Points, in no order, along strands that fork and pass close to each other.
(in the rows, 128 means zero)
Two points are linked if the straight distance between their rows is under 96.3. Some points are linked to none.
z94: 156 133 126 143 126 147 140 189 137 150 129 106 113  97 150 125 113 138  97 124 153  98  99
z741: 156 148 171 139 133 104 102 147 163 119 107 121  81 150 157 119 139 152 131 156  99 166  86
z674: 141 130 107 123 102 190 109 149 190 144 163 133 109  91 121 127 194 119  86 139 144 127 115
z801: 128 111 112  93 131 146 183  97  99 102 160  99 162 156  80 117 110 150 104 128 171 109 136
z620: 184 108 143 125 119 196 144 116 129 141 129  92 129 114  96 135 143 158  91 160 144 122 145
z410: 153 116 133 158 176 104  88 135 154  99 146 105 133 174 126 122 108 160 113 128 109 104 127
z679: 145 130 108 140 147 124  62 141 145 138 138 141 129 111 125 134 181 126  95 127  91 121 146
z731: 162 107 153 103  99 185 184 103 115 138 136 101 131 129 102 129 135 134 114 158 149 150 149
z948: 126 101 123 115 146 132 130  78  96 112 120 129 173 177  90 129 131 146 130 127 127 133 157
z979: 146 107 122 134 131 142 171 136  76 156 122  99 151 115 132 167 105 113 125 137 144 134 182
z911: 116 136 132 118 122 161 141 134  87 160 116 154 174  90 146 130  72 140 154 105 136 120 103
z288: 122 134 144 141  83 176 102 142 201 151 105 174  93 134 101 132 176 117 115 125 125 173 116
z792: 113 106 103 123 100 179 177 128 123 153 151 122 159 127  96 193 141 108 105 128 148 162 160
z720: 151 129 154 161 149  97  63 128 131 125 129 152  74 121 172 103 159  96 123 145  96 147 128
z517: 149 121 126 169 150  98 117 163 136 111 149 103  69 125 138 133 149  98  89 129 128 130 163
z28: 129 113  99 113 144 117 103 127  89 150 129 148 173 119 139 137 131 134 135 107 105  92 131
z58: 183 106 124 117 134 188 113 103 138 140 131  93 159 126 106 121 147 168  97 162 107 108 139
z515:  92 149 119 109 137 102 112  94 106 110 135 152 166 146 145 128 118 147 185 106 106 129 112
z234: 160 121 140 149 163 105  56 137 154 138 110 117 118 160 130 128 127 165  89 142  83 127 156
z936:  95 129 157 132 113 113 134 112 128 109 100 144 103 141 123  86 114 136 146 112 141 140  99
z570: 139 123 125 144 108 177 109 118  97 154 157 147 139  59 145 100 164 102 126 124 149 108 140
z565: 126 151 166 121 116  84  97 118 149  99 107 136  85 135 154  99 136 115 162 142 102 171  94
z685: 116 154 105 131 111 106 140 183 158 118 112 151  79  99 138 102 157  84 115 104 154 131  94
z578: 155 127 125 123 123 176  98 132 186 148 134 125 101  95 101 115 188 132  64 170 138 123 122
z320:  78 132 154 127  96 132 153 127 109 149  78 153 112 116 126 147  99 108 140 114 158 163 132
z796: 129 132 121 131 135 115 121 153 167 148 111 123 137 168 125 194 143 141 124 147  80 160 153
z940:  90 145 155 138 139 104 118 140 144 104  96 140 124 138 133 120  69 143 169  98 122 136 102
z90: 120 112 122 162 138 132 137 115 140  93 142 122  86 153  94 116 130  94  95  95 161 141 150
z329: 151 119 121 108 119 174  90  90 168 134 123 150 197 170  96 124 142 182 151 133 102 135 103
z981: 116 126 118 165 113 173  68 108 138 137 115 181  94  91 124  94 160  73 120 100 154 150 149
z129: 166 134 141 129 132 118 151 117 110 105 166  96 128 143 165 114 140 134 152 146 114 120 110
z453: 136 132  89 129 128 131 143 160 171 132 162 110 156 148 132 181 103 159 138 119 132 104 117
z918: 114 106 124 131 139 132 149 101 111 122 102 127 169 161  71 155 106 134 114 117 143 136 170
z950: 157 138 168  96 125 125 118 139 146 148  81 110 141 162 121 151 111 184 127 166  83 151 111
z857: 125 127  90 128 112 154 170 153 173 120 173 103 130 121 129 151 115 129 118 116 163 100  98
z805: 112 119 142 120 152 110 120  92  45 139  93 154 152 100 131  86  95 138 133 119 142  83 128
z476: 163 117 124 167 142 126 117 134 128 122 147  97 104 141 111 131 157 131  89 147 141 130 176
z342: 135 133 101 167 117 114  80 153 194 119 161 135  78 129 159 148 176  92 129 118 108 168 144
z241: 137 137 105 143 146  94 103 178 155 115 122 129  86 104 134 110 149 113  91 111 139 128 113
z528:  81 113 143 132 154 110 151 116  91 113  84 126 152 147  93 144  77 130 125 105 143 127 168
z751: 143 141 153 142 139  77 153 165 145 115 102  86  60 147 134 138 106 122 102 152 126 148 126
z118: 144 135 102 153 154 125  86 180 172 116 150 133 144 114 150 113 111 161 118  97 135  81  91
z551: 104 131 102 122 116 143 139 129  93 156 155 157 183 101 150 175  90 122 180  99 125 122 129
z327: 124 145 159 119 108  96 160 148  92 142 101 129  76  81 163 115 117  86 132 136 150 138 119
z612:  81 127 134 129 168  60 144 119 115  91 109 112 141 167 108 139  59 123 147 103 133 128 150
z626: 176 124 162 109 134 157 105 119 142 151 103 107 157 142 114 123 124 196 120 175  96 128 118
z891:  85 135 116 135  95 138 156 119 106 136 137 147 151 125 139 170  97 110 182  92 131 154 143
z831:  93 141 142  89 129 113 149  85  65 128  99 160 123  99 144  73 103 125 148 128 156  95  96
z732: 156 135 121 108 142 114 188 162 135 142 128  79 150 123 125 159 106 154 106 163 129  85 118
z885: 152 108 148 117 131 143 159  66  51 118 143 120 146 124 131  99 129 115 147 149 123 117 157
z498:  91 153 151  84 121 107 170 133  86 133  85 153 151  97 124  88  95 130 140 123 141 101  80
z590: 169 117 140 123 134 138 117  92 131 109 168  79 137 164 152 134 142 155 145 167  92 125 153
z773: 106 114 121 165 131 119  94 112 125 117 109 165  70 107 130  90 150  79 120  96 137 143 151
z736: 124 114 136 121 164 110 127 108  96 126 144 117 197 154 150 133  49 160 186 118 114  90 151
z569: 119 149 135  92 115 115 194 150 185 109 131  79 118 145 127 161 110 147 138 146 131 131  99
z280: 115 127 143 113  89 187 120 137 178 154 100 162 123 118 110 127 141 134 124 130 130 168 108
z855: 121 120  96 104 126 131 189 123  62 141 162 111 177 117 126 164 124 113 137 133 127 122 163
z745: 102 148 163 144 129  96 145 144  95 140  79 130  94 108 143 126  80 113 132 117 140 139 141
z785: 110 139 145 166 138  92  82 102  89 133 112 166  91  93 182  93 105 104 159 115 122 124 133
z583: 104 117 134 107 122 142 143  97 123  99 124 143 129 132 103  68 118 136 130  94 162 113  90
z235: 141 107 123 112 138 161 161  99  88 121 150 118 170 127 107 115  89 149 124 110 158  90 111
z336:  66 146 135 130 115 123 165 116  99 124 108 155 141 135 119 151  90 108 165  98 150 165 130
z432: 129 128 107 110 149 115 109 147 109 152 148 136 197 126 154 142 101 154 163 109  95  80 106
z8:  81 128 136 157 162  92 132 153 149 104  95 134 118 156 108 133  62 133 136  90 144 145 123
z372: 155 135 150 120 140 106 117 141 165 128 112  93 126 180 131 170 126 171 135 158  72 153 138
z582: 120 144 151 146 111  95  90 117 121 139 101 171  82 114 163 107 177  99 162 138  95 157 120
z263: 119 125 137 152 123 104 158 159 155 112 109  96  82 161 108 163 110 127  92 124 138 147 140
z762: 125 104 132 155 126 148 153  96 105 102 144 109 106 143  92 107 127 110 112 120 169 130 164
z874: 140 111 142 151 147 141 108 120  64 166  89 153 150 102 124 111  96 139 123 114 146  75 154
z694: 150 117  98 153 154 119 132 156 178  98 160  76 134 174 120 155 103 152 109 115 127 101 145
z771: 100 155 111 103 100 118 184 186 163 131 129 140 105  94 138 119 124 112 128 107 163 132  70
z392: 135 113 124 137 145 126 144 148  70 159 111 124 154  93 117 149 111 118  98 125 142  98 161
z960: 173 125 157 108 100 174 111 105 146 156 126 119 125 131 109 141 177 146 121 178  83 159 146
z757: 123 142 119 158 104  97  95 169 175 114 143 147  70 119 164 121 163  67 145 106 119 175 120
z425: 130 143 133 105 102 121 157 146  90 143 117 143 120  92 153 110 150 108 134 141 141 131  99
z431: 102 126 110 114 137 106 111 112 139 101 109 136 142 185  83 126 174 123 109 118 109 140 138
z269: 116 115 110 104 127 172 133  92  87 106 145 149 160 110  95  68 116 140 121 100 168  90  98
z27: 133 123 110 150 128 122 127 107  84 112 181 131 118 106 174 119 139  94 164 129 141 105 151
z608:  95 135 143 131  96 165 129 140 143 168  83 172 137 120 111 133 110 136 135 104 140 158 105
z136: 122 142 122  99  93 129 145 137 103 152 140 145 114 100 139 140 177  96 138 139 117 148 122
z669: 117 134 117 111 126 119 187 121 120  81 167  88 127 150 112 138 117 130 127 127 154 121 118
z340: 126 125 121 115 128 125  93 119 113 158 107 150 177 126 130 149 147 138 140 137  87 131 133
z86: 120 152 106 127 124 117 173 196 137 136 122 123 104 101 129 102 107 115  97 115 178  88  79
z358: 122 111 107 135 102 196 133  98 136 137 145 151 143 124  89 117 169 107 106 124 149 149 149
z36: 168 153 169 140 123 111  97 168 177 125 103 120  69 123 157  94 139 138  99 162 114 140  92
z268:  91 128 111 148 120 116 100 121 161 106 117 168  92 131 131  89 143  90 148  80 150 161 109
z704: 120 111 142 124 101 167 182 106 102 128 133 119 109 125  99 123 122 124 118 129 166 149 146
z768:  99 150 146  63 138 106 170 134  70 149  84 123 174 104 115 136  67 139 149 138 118 117  99
z474: 116 125 129 101 156 100 122 100  72 117 133 129 191 134 154  99  57 146 174 133 119  78 125
z933: 180 134 140 112 135 138 176 162 181 140 122  72 125 133 134 168 104 183  96 176 127  92 114
z725: 128 139 136 115 110 178 116 117 175 136 120 142 153 139 101 128 153 160 129 128 113 146 100
z510: 138 129 121 148 120 136  92 158 188 136 146 114  93 140 135 164 189 110  93 154  97 169 145
z220: 112 146 134  70 153  81 149 123  79 132 122 115 193 122 136 117  68 154 161 146 113  80 101
z699: 112 113  93 111 110 140 164 106  71 147 155 137 157 122 103 161 148  96 118 111 151 141 165
z305: 163 141 148 130 131  90 150 161 152 123 125  85  66 139 145 154 144 134  94 175 110 133 115
z968: 134 129  88 114 142 128  93 102 145  85 179 141 149 140 107  80 186 129 133 112 118 107 108
z370: 159 135 119 124 126 144 124 172 191 149 146 100 112 124 139 163 158 144  97 163 101 126 122
z314: 132 118 121 117 109 136 144  72  53 117 166 130 148 102 148 115 128 101 158 131 149 118 146
z73: 113 126 126 119  95 155 168 149 147 155 109 126 150 128 101 180 113 130 122 127 135 158 145
z328: 159 123 104 111 141 127  78 144 129 169 126 143 163 121 123 156 180 132 114 140  66 120 155
z584: 120 123 138 122 142 113 147 124 125 130 133 100 178 157 129 175  61 152 159 113 119 134 139
z144: 160 137 137 111 123 143 165 165 189 134 113  95 107 118 111 118 130 183  86 164 134  92  99
z839: 128 125  78 126  96 155 150 136 148 142 174 115 160 127 125 189 158 112 123 117 134 131 152
z603: 110 122 123 137 128 151 172 150 153 140 132  96 111 147  92 165 111 136  93 117 164 134 145
z761: 126 139 161 154 156  74  96 107  76 124 107 144  99 104 192 102  87 123 169 147 113 110 139
z344: 137 133 109 149 146  89  72 130 117 152 136 151 111 104 161 119 172  97 110 134 105 120 150
z522: 130 115 111 107 145 122  99 102 142 103 143 131 149 162 106  99 166 148 113 130 108 103 116
z270: 165 123 151 126 114 178  90 110 178 134 123 118 116 128 112 129 201 145  85 181 113 143 127
z471: 114 137 139 144 154  72 108 103 103  71 149 129 104 132 161  93 112 108 165 118 130 115 119
z95: 125 129 142 140 111 132 143 148 153 152 104 117 120 137 139 196 120 128 150 142 106 169 154
z78: 130 129 122 115 135 144 115 123 161 124 124 121 182 169 121 132  97 190 160 127 101 126 100
z215:  95 126 116 154 132  85  99  89  83 115 119 165  83  98 161 105 147  76 139 114 138 119 159
z744: 176 110 130 159 159 131  95 119 142 103 171  84 107 149 145 136 162 132 105 156 102 129 162
z766:  98 119  87 122 119 156  94  82 132  96 173 160 140 136 101  87 191 108 133 113 132 137 114
z71: 133 141 105 116  88 159 145 135 140 153 156 133 116 115 136 165 188  89 125 125 125 161 144
z587: 139 105 142 100 123 141 131  47  71 120 129 126 178 152 110 116 123 147 145 152 120 134 158
z702: 107 139 103 105 122 129 167 143 125 112 161 119 138 123 131 138 135 126 134 121 141 114 104
z462:  99 112 141 158 134 139  89 101 117 135  97 160 129 146 116 126 118 125 149 111 129 152 146
z222: 119 132 180 158 148  67 119 128  96 113  97 124  81 130 171 120  80 115 151 140 119 133 144
z91:  88 116 117 124 133  80 111  92 112 115  93 154 132 184  84 130 158 118 143 112 114 155 155
z904: 148 142 146 140 155  78 111 117 124  82 173 102 116 147 182 112 124 125 168 142 112 111 116
z915: 107 116 119 142 144  86 121  91  91  89 133 146 108 132 130  72 147 107 134 107 132 106 136
z436: 152 125 125  93 136 134 111 134 137 144 129 132 217 146 141 173  81 173 173 128  88 102 112
z360: 140 131 127 129 107 178 132 120  85 167 138 165 144  67 164 110 113 120 151 111 148 120 101
z197: 144 132 121 136 122 173 108 146 139 142 157 147 109  64 132  88 179  98 101 132 152 124 133
z713: 167 152 142 116 147 106 122 185 178 132 106  96  78 118 129 103 143 153  64 165 135  97  90
z925:  55 123 122 121 119  97 141  96 108 109 114 156 138 154  95 138 117 100 145  94 137 159 139
z639: 107 138 118 154 121  84  99 144 179 105 119 156  59 118 144  99 133  81 158  90 135 167  88
z743: 123 129 131 162 118 143 125 128 179 116 125 127  83 137  97 104 148  91 104 114 161 152 138
z580: 161 128  95 156 138 156 102 188 156 145 174 115 136 103 168 127 110 149 121 120 130  79 116

Follow the links from the first point to the second, and from the first to the third. Name the last point that the two ways share.
z425; z565; z771 | z745
z118; z327; z757 | z215
z981; z58; z766 | z745
z280; z372; z270 | z320
z71; z280; z578 | z320
z90; z392; z327 | z792
z510; z129; z766 | z215
z220; z796; z751 | z73

A fork is a point with three links. Follow the links from the first point to the second and name the forks in between, in order.
z342; z288 | z773, z215, z745, z320, z280
z768; z925 | z792, z745, z320, z336
z761; z474 | z745, z792
z725; z771 | z280, z320, z745, z215
z118; z757 | z215, z773
z639; z960 | z773, z215, z745, z320, z336
z436; z968 | z280, z320, z336
z741; z222 | z280, z320, z745
z280; z215 | z320, z745
